A landscape with many peaks, sampled at points; each row gives a point and its height.
From any point a climber steps to the highest of the 3 points nearest to it. It stops when none of these is higher. Distance is the straight distance between rows; heights are no part of it.
<523> (h 67.8): [  6   4   7 -16   6 -12   1   2   3   0 -21  -2  14   3 -12  15 -36 -15
   4   2 -11]
<439> (h 27.7): [-20   7  -8  25 -35  41 -11  26   6  16  16  -5  14   2  -7  19  21 -16
   6 -13  -3]
<712> (h 46.5): [ 18  -7   0  -6  12 -27   6 -10 -11 -13  14   9 -20  -5  14 -23  17  21
   0  -3   9]
<217> (h 51.0): [-23   6   3  23 -32  38   2  19   8  12 -19 -15  15   1  -9  43  -9 -36
   7   1 -19]
<184> (h 22.6): [  8   1  16 -16   5 -30   2  14   4  -7 -25  -3   5   9 -25  13 -47 -25
   5   1 -13]
<433> (h 38.9): [ 10   2  17 -19   8 -39  -2   6   7  -6 -23   2   3   8 -29   4 -54 -14
   1   1  -4]
<569> (h 51.4): [-21   4 -24  33 -10  55  -4   2  -5   1  19  -1 -14  -6  22 -11  61  11
 -19  -6   2]
<142> (h 51.3): [-25   4   6  25 -38  38   2  30   8  11 -23 -20  18   1 -14  52  -7 -38
   1   1 -19]
<220> (h 50.1): [ -7   0  -2   3 -11  12  -5   3   3   7  18  -4  12   1  -5   1  16  -2
   7  -5  -2]
<1026> (h 42.1): [ 11   2  21 -16  15 -46  -1   6   6  -6 -22   2   0  13 -37   1 -62 -18
   4   6   0]
<619> (h 18.7): [  5   3  14 -10   0 -23   1  13   7  -1 -24  -8  10   8 -23  20 -42 -26
   2   0 -16]
<990> (h 51.6): [  5  -3   4 -21   9 -19   1   1   5   1 -24  -1   8   1  -9   8 -35 -11
   2   2  -8]
<761> (h 53.9): [-21  10  -6  25 -34  47  -1  19   8  15  -6  -9  21   8  -9  34   0 -29
   9  -1 -11]
<155> (h 16.5): [ 34  -8   5 -14  27 -46  13 -21 -11 -14  10  23 -33  -2  28 -43   0  35
  -5   1  26]
<618> (h 45.2): [-15   8   3  14 -21  31   3  13   5   9 -12  -5  17   3  -9  28 -11 -27
   7   3 -13]
<485> (h 30.6): [ 13   1 -10   1   7 -10   4 -12 -11  -9   9   7 -17  -9  23 -17  28  19
  -4  -1  -2]
<748> (h 50.2): [ -4   4   7 -10  -3  -1   5   5   4   0 -23  -7  15   1  -9  19 -29 -22
   5   0 -15]
<212> (h 77.7): [  9 -11   4 -10   8 -25   5  -9  -4  -6  12  -1  -9   6   1 -19  11  18
   7  -1  13]
<680> (h 44.2): [ 13  -3  21 -21  14 -51  -4   4   7  -5 -21   6  -1  11 -32   0 -64 -16
   0   5   0]
<759> (h 63.2): [-14   5 -15  21 -10  21  -6   4  -8  -2  16  -2  -6 -16  19   0  45   7
 -16  -6  -5]
<734> (h 61.9): [ 10  -7   0  -7   4 -13   1  -6  -3  -2  13  -3  -5   3  -2 -14  14  12
   4  -4   8]
<456> (h 59.6): [  7  -6   1  -4   5 -22   4  -8  -6  -3  14  -2  -7   2   8 -15  21  12
   0  -4   9]
<962> (h 34.9): [  8 -13  10 -25  27 -24   1 -19   6  -2  -8   5  -6   6  -6 -14 -26  16
   6  15  16]
<648> (h 73.2): [-25   2 -25  30 -19  51  -9  19   2   6  12  -5  -2 -16  19   6  60   0
 -21 -14  -6]
<150> (h 61.1): [-10   3  -4   9 -19  26  -7   8   6  12  11  -6  19   8 -10  14   2 -12
  11   1  -3]
<622> (h 42.0): [  2  -6   6 -17  12  -6  -2 -14   4   2  -4  -2   8   9  -7  -4 -15   7
   7   4  11]
<235> (h 59.5): [  3  -7   5  -9   8 -10   1 -12   3   0  12  -2   2   8  -7 -12   1  11
   8  -1   8]
<221> (h 26.1): [ 14   5 -20   1  19   4   6 -20 -15 -12  11  16 -24  -9  35 -27  31  29
  -8   0   4]
<323> (h 59.9): [-23   4 -21  28 -11  45  -3   7  -2   0  13  -3  -9 -15  21  -4  55   8
 -17  -6  -3]
<741> (h 63.4): [-16   4 -16  18 -14  28  -7   6  -4   2  18   2  -2 -17  18   2  48   2
 -15  -8  -7]
<981> (h 33.9): [ 25  -4  -2  -7  20 -30   9 -14 -12 -14  11  11 -26  -6  23 -29  18  28
  -4  -4  11]
<204> (h 50.9): [ -1  -1   4 -16   7  -2  -1  -4   3   3 -15   1  10   2  -5   7 -25  -4
   6   8  -5]
<964> (h 71.4): [-15   5  -2  19 -23  33   0  12   3  11  12  -4  18   6 -10  16   5 -18
  11  -3  -6]
<202> (h 66.7): [-16   1 -12  20 -16  18  -7  14   0   3  18  -5   3 -13  10   4  42   1
  -9 -12  -6]
<339> (h 69.0): [ 10  -6  10 -23  18 -24  -3  -5   6   3 -23   4   6   2  -8   3 -38  -2
   0  10  -2]
<696> (h 40.2): [ -3   9   9  -2  -7   2   5  11   3   2 -21 -12  15   3 -13  27 -28 -26
   3  -2 -19]
<757> (h 21.2): [  9  -9  11 -28  26 -33  -1 -20   5  -2 -15   7  -9   4  -6 -15 -36  18
  -2  15  20]
<1041> (h 46.9): [ 10  -3  15 -24  20 -47  -6   1   7  -4 -21   6   3   4 -19  -1 -55 -11
  -5   3  -1]
<785> (h 58.6): [-27   5 -26  34 -14  62  -6   9  -2   0  17  -2 -12  -8  20 -10  62   6
 -22 -10   2]
<274> (h 26.6): [ -4  10 -21  18   2  25   0 -10 -10  -4  15   4 -13 -10  26 -14  47  16
 -14  -4  -7]
<96> (h 58.8): [-19   8  -1  20 -28  41  -3  19   5  14   0  -6  18   7  -9  26  -1 -25
  11  -1  -6]
<998> (h 8.3): [-22   7  -7  31 -40  53  -9  29  10  13   7  -8  13   9 -11  25  14 -27
  11  -8  -8]
<1015> (h 2.0): [ 14 -15  18 -26  29 -35  -1 -24   4  -7  -9   8 -14  10  -6 -24 -32  24
  -3  16  27]
<474> (h 33.4): [ -2   3  12   0 -12  -5   6  16   2   0 -21 -15  16   3 -17  31 -29 -30
   1  -1 -20]
<737> (h 28.8): [ -6   7 -22  21   1  31  -1 -10 -10  -7  17   3 -14  -9  29 -18  51  21
 -12   0   1]
<924> (h 53.4): [ -8  -1  -8  16 -16  10  -8  10   0   6  21  -5  10  -3  -2   3  24  -2
   0 -12  -5]
<1027> (h 30.1): [  1   2 -12   7   0   5   1  -9 -10  -7  14   1 -13 -14  22  -9  35  13
  -7  -3  -6]
<358> (h 46.0): [  2   1   3 -13   5   2  -2 -10   2   4  -5  -1  11   7  -7   4 -17   0
   8   7  -1]
<319> (h 45.4): [ 13  -4  19 -27  19 -55  -5   1   5  -2 -21  11  -5   5 -22  -3 -64 -10
  -3   5   2]
<11> (h 40.1): [ -5   6  -1  -4  -4  14   0  -1   5   9 -10  -6  17   2  -6  12 -16 -13
  10   3  -7]
<557> (h 42.8): [ 21 -13  14 -15  16 -32   4 -17  -1  -8   7   3 -21   8   0 -28  -3  21
   4   4  23]
<743> (h 26.3): [  1   9 -20  16   6  21   3 -17 -12  -7  18   8 -19 -11  26 -22  42  24
 -13   1   1]
<693> (h 25.0): [ 19   4 -18  -2  20  -6   8 -21 -16 -13  10  17 -25  -7  35 -33  27  35
  -7   3   7]
<395> (h 37.9): [  9   0  13 -17  11 -33  -2   6   6  -3 -25   2   5   1 -17  11 -47 -14
   0   1 -11]
<731> (h 25.5): [ -7   8   3   3  -9  15   4   7   5   6 -15  -9  18   0  -6  28 -22 -20
   8   2 -15]
<280> (h 42.6): [-1 -3  0 -2 -3 -3 -1 -2 -3  5 17 -2  1 -2 -4 -2 17  6  6 -6  3]
<683> (h 44.5): [ 12  -5  11 -29  24 -39  -5  -6  10  -2 -20  11   2  -2 -10  -7 -44   0
  -5  10  -1]
<836> (h 58.9): [-13   3  -6  15 -22  24  -9  16   4  12  19  -5  18   2  -9   9  17 -10
   4 -12  -1]
<379> (h 38.4): [-11   6  12   9 -21  11   5  21   4   2 -23 -16  19  -2 -18  41 -19 -36
   5  -1 -25]
<467> (h 70.0): [ 20 -12  15 -15  26 -40   7 -26   0 -10   6   8 -21   9   2 -30 -17  24
   3   5  29]
<1008> (h 57.7): [-19   7 -21  27  -7  35  -2   2  -5  -1  12  -1  -9 -15  24  -6  53  10
 -16  -4  -5]
<326> (h 50.4): [-1 -3  3 -4 -1  4  1 -5  3  8 12 -8 10  6 -7 -3  4  1 11 -2  8]
<815> (h 41.1): [  5  -5   9 -26  15 -16  -3 -14   5   0 -13   4   1   6  -6  -3 -26   6
   4  10   7]
<727> (h 84.2): [-26   4 -24  26 -23  43 -10  19   3   4  13  -6   0 -17  16  13  54  -2
 -23 -15  -6]
<641> (h 53.5): [-13   1 -14  23 -28  29 -13  23   5  12  21  -3  14  -4  -1  11  31 -14
   0 -12  -6]
<643> (h 64.1): [ 17  -8   6 -13  11 -27   7 -16  -6  -9  11   2 -15   2   1 -25  11  17
   3  -1  12]
<1030> (h 33.6): [ -8  -1  -8   8  -6   2  -4   4  -6  -1  20  -3  -3  -9   7  -6  35   8
  -4 -10  -4]
<849> (h 48.8): [  5  -8   8 -24  22 -23  -2 -15   6   0 -16   3   0   2  -7  -9 -35   7
   1  12   9]
<450> (h 25.1): [ 29   0  -5  -9  27 -29  10 -18 -14 -15   7  22 -29  -7  37 -37  13  36
  -7   1  17]
<783> (h 39.3): [  8  -9   7 -21  15 -12   1 -16   3   0  -4  -1  -1  11  -8 -10 -13  10
   5   9  12]
<705> (h 52.8): [ 11  -2  12 -24  20 -35  -4   1   3  -1 -23   5   4   0 -14   1 -48  -8
   0   4  -2]
<914> (h 44.3): [ 14  -7  16 -28  27 -48  -5  -6   4  -2 -21  16  -2  -1 -16  -5 -50   0
  -8  11   7]
<6> (h 70.1): [-18  -1 -15  24 -24  26 -11  23   1   4  19  -7   6 -11   8  12  42  -5
  -9 -17  -7]
<580> (h 39.0): [-13   8 -23  32  -5  48  -1  -5  -7  -3  25   3 -16  -7  27 -20  56  16
 -16  -6   3]
<431> (h 36.8): [-22   3 -17  26 -36  38 -12  32   4  11  16  -3  12  -6   1  14  37 -14
  -8 -16  -8]
<667> (h 23.6): [ 14 -11  13 -23  25 -26   0 -25   2  -6  -2   5  -8  11  -6 -22 -19  21
   5  13  23]
<544> (h 27.6): [ -1   7  14  -5  -8 -12   4  14   4  -2 -21  -7  17   2 -21  31 -34 -27
   6  -1 -17]
<655> (h 27.2): [  8   7 -18   7  11   9   4 -16 -14  -9  13  10 -21 -13  27 -21  37  23
  -8  -3   2]
<728> (h 51.8): [ -9   4   0   5 -13  24  -3   7   5  11   1  -5  18   5  -7  15  -8 -12
  12   1  -3]
<346> (h 41.9): [  4  -2  -4   3   0  -8   4  -4  -5  -3  17  -2  -5  -5   4 -10  30  10
   0  -6   2]
<809> (h 53.8): [ -6   1  -1   3 -12  19  -4   3   2   8   9  -6  15   8  -9   8   2  -6
  12   0   0]
<807> (h 66.1): [ 13  -9   6 -11  11 -19   4 -18   1  -1   8   1  -4   6  -3 -16   0  15
  11   2  11]
<699> (h 22.8): [ 26   1 -14  -5  26 -18   9 -15 -16 -12   8  23 -26 -10  37 -33  20  35
  -8   3  12]
<806> (h 55.4): [ 3 -6  2 -9  3 -2  0 -9  3  3 10 -5  7  5 -7 -9 -1  8  9  1  8]
<593> (h 27.5): [ 24  -9  12 -13  20 -37   9 -17  -6 -11  10   6 -22   5   7 -33   1  28
   1   4  24]
<905> (h 32.7): [ -9   6  10   1 -11   6   7  12   4   3 -24 -12  16  -1 -11  32 -25 -27
   5   1 -21]
<347> (h 47.5): [-1  3  3 -4 -7 12 -3 -3  2  7  3 -1 16 10 -8  3 -5  0 12  5  2]
<747> (h 34.4): [ 14   1 -10  -2  16 -16   9 -11 -15 -12  12  10 -20  -8  25 -22  28  24
  -5  -2   3]
<169> (h 40.3): [-11   6   0   7 -14  25   0   9   2   7  -6  -5  18   6  -7  22 -14 -20
  10   4  -9]
<198> (h 51.7): [-28   7  -1  30 -40  52   4  25   5  14 -16 -16  17   4 -10  46  -4 -40
   8   0 -16]
<1047> (h 12.6): [ 12 -10  13 -28  31 -39  -4 -19   3  -5 -18  13  -9   1  -7 -11 -44  13
  -6  16  18]
<966> (h 49.6): [-19   9   2  19 -26  39   3  18   7  12 -17 -14  17   0  -9  38 -10 -29
   7   7 -19]
<416> (h 31.0): [ 26 -11  17 -11  24 -45   8 -20  -5 -15  12  11 -28   8   6 -37 -11  30
   2   6  31]
<307> (h 44.4): [-15   8   6  13 -25  20   6  23   3   7 -21 -16  19   1 -11  44 -17 -34
   5   0 -21]
<476> (h 30.7): [ 25 -12   4  -9  18 -36   8 -13 -13 -14  13  14 -26  -1  15 -30   9  27
   2  -1  14]

For each start below, name the point where the climber stops.
<450>: <212>
<966>: <964>
<731>: <964>
<379>: <964>
<142>: <964>

Call two points neighbours if one is among the 3 nearest of the other. Go from one point of each pair to the other, from neighbour to neighbour, staying as high as possible. Name the lowest point that can't be avoided.
<523>, <727>: <358>
<212>, <323>: <347>
<323>, <964>: <641>
<212>, <467>: <557>
<339>, <523>: <990>
